The views of a scene show one set of named points, each view turned or mirrored, shifted and resized as a whole, with a little noise and some points left out.

Scene 1
View 1
(184): [-27   1   4 -14  11  -4 -18 -24]
(131): [-18   1   2 -22  -4  -3 -17 -17]
(116): [ -8  13  11 -34 -13 -14 -15  33]
(108): [ -4   4   6 -22 -18  -6 -13  20]
(172): [ -7  15   2 -46 -21 -11 -15  13]
(156): [-12   9   6 -10   1   1  -1  -5]
(142): [-15  -7   9   0   2  -2 -16   7]
(68): [-21   0  13  22  22   7   1  -7]
(58): [-12   7  -4 -17  -8   5  -3 -27]
(155): [-18  16   9  -2  12   6  10 -14]
(10): [ -6  15   9 -15  -6   0   2  14]
(103): [-2  3 10 24  2 13 17  7]
(44): [-18   9  19   9  18   1   1  18]
View 2
(44): [ -3  -2 -10  -6   7 -11  15   5]
(116): [ -6  16 -12   8  12  -4   2 -18]
(68): [  1 -12  -2  -5  -3 -10  19  11]
(10): [ -7   7  -4   9  10 -11   8  -4]
(172): [ -9  15  -5  18   7  -1  -4 -16]
(184): [ -6  -2   1  15 -12   3   0   5]
(58): [-7  3 12 26 -4 -6  2  1]
(155): [-7 -2  1  9 -1 -7  8  6]
(156): [-5  0  2 10  1 -7  8  2]
(108): [  0  10  -3  10   9  -7   7 -16]
(142): [ 4 -1 -3  1 -2 -5 12 -6]
(103): [  2  -5   5   0   9 -22  23   6]
View 3
(184): [  4  -3 -11  21  12   5   0 -10]
(10): [ -6   5  -2 -11   3   9  -4  -6]
(108): [ -7  -6  -8 -18   8   2  -2  -9]
(172): [-11  -4  -5 -19  20   8  14 -15]
(68): [  8   3  -5  17  -6   5 -23   0]
(58): [ -7  12 -24   4   5  13  12 -15]
(142): [  2  -8  -9   1   5   0 -14  -5]
(131): [ -2  -3 -16   9  12   7   4 -13]
(155): [ 0  9 -6  7  2 10 -5 -6]
(103): [  2  10 -10  -3 -16   6 -24   0]
(156): [-2  5 -9  1  3 10 -4 -7]
View 4
(68): [  7   0  15   0  -5  -3  -4 -10]
(131): [-5  1 24  8 15  4 -2  1]
(184): [ 0  2 28  7 11  6 -4 -6]
(44): [ 3  1 11 -5 -3 -1  9 -8]
(156): [-5  2 15  4  6  2  2  0]
(172): [-16   2  16   2  23   7  14   8]
(142): [ 1 -4 19 -5  8 -3  2 -3]
(116): [-12   0  13  -5  17   4  20   3]
(58): [-11   5  16  16  12   4  -6   9]
(108): [-10  -2  12  -3  16  -1  10   7]
(155): [-3  4 16  7  3  3  1 -1]

Which points are out of place in each view (at most two, in the order of its rows)? Write none if all are in place.
view 1 | (58), (155)
view 2 | (184)
view 3 | none
view 4 | none
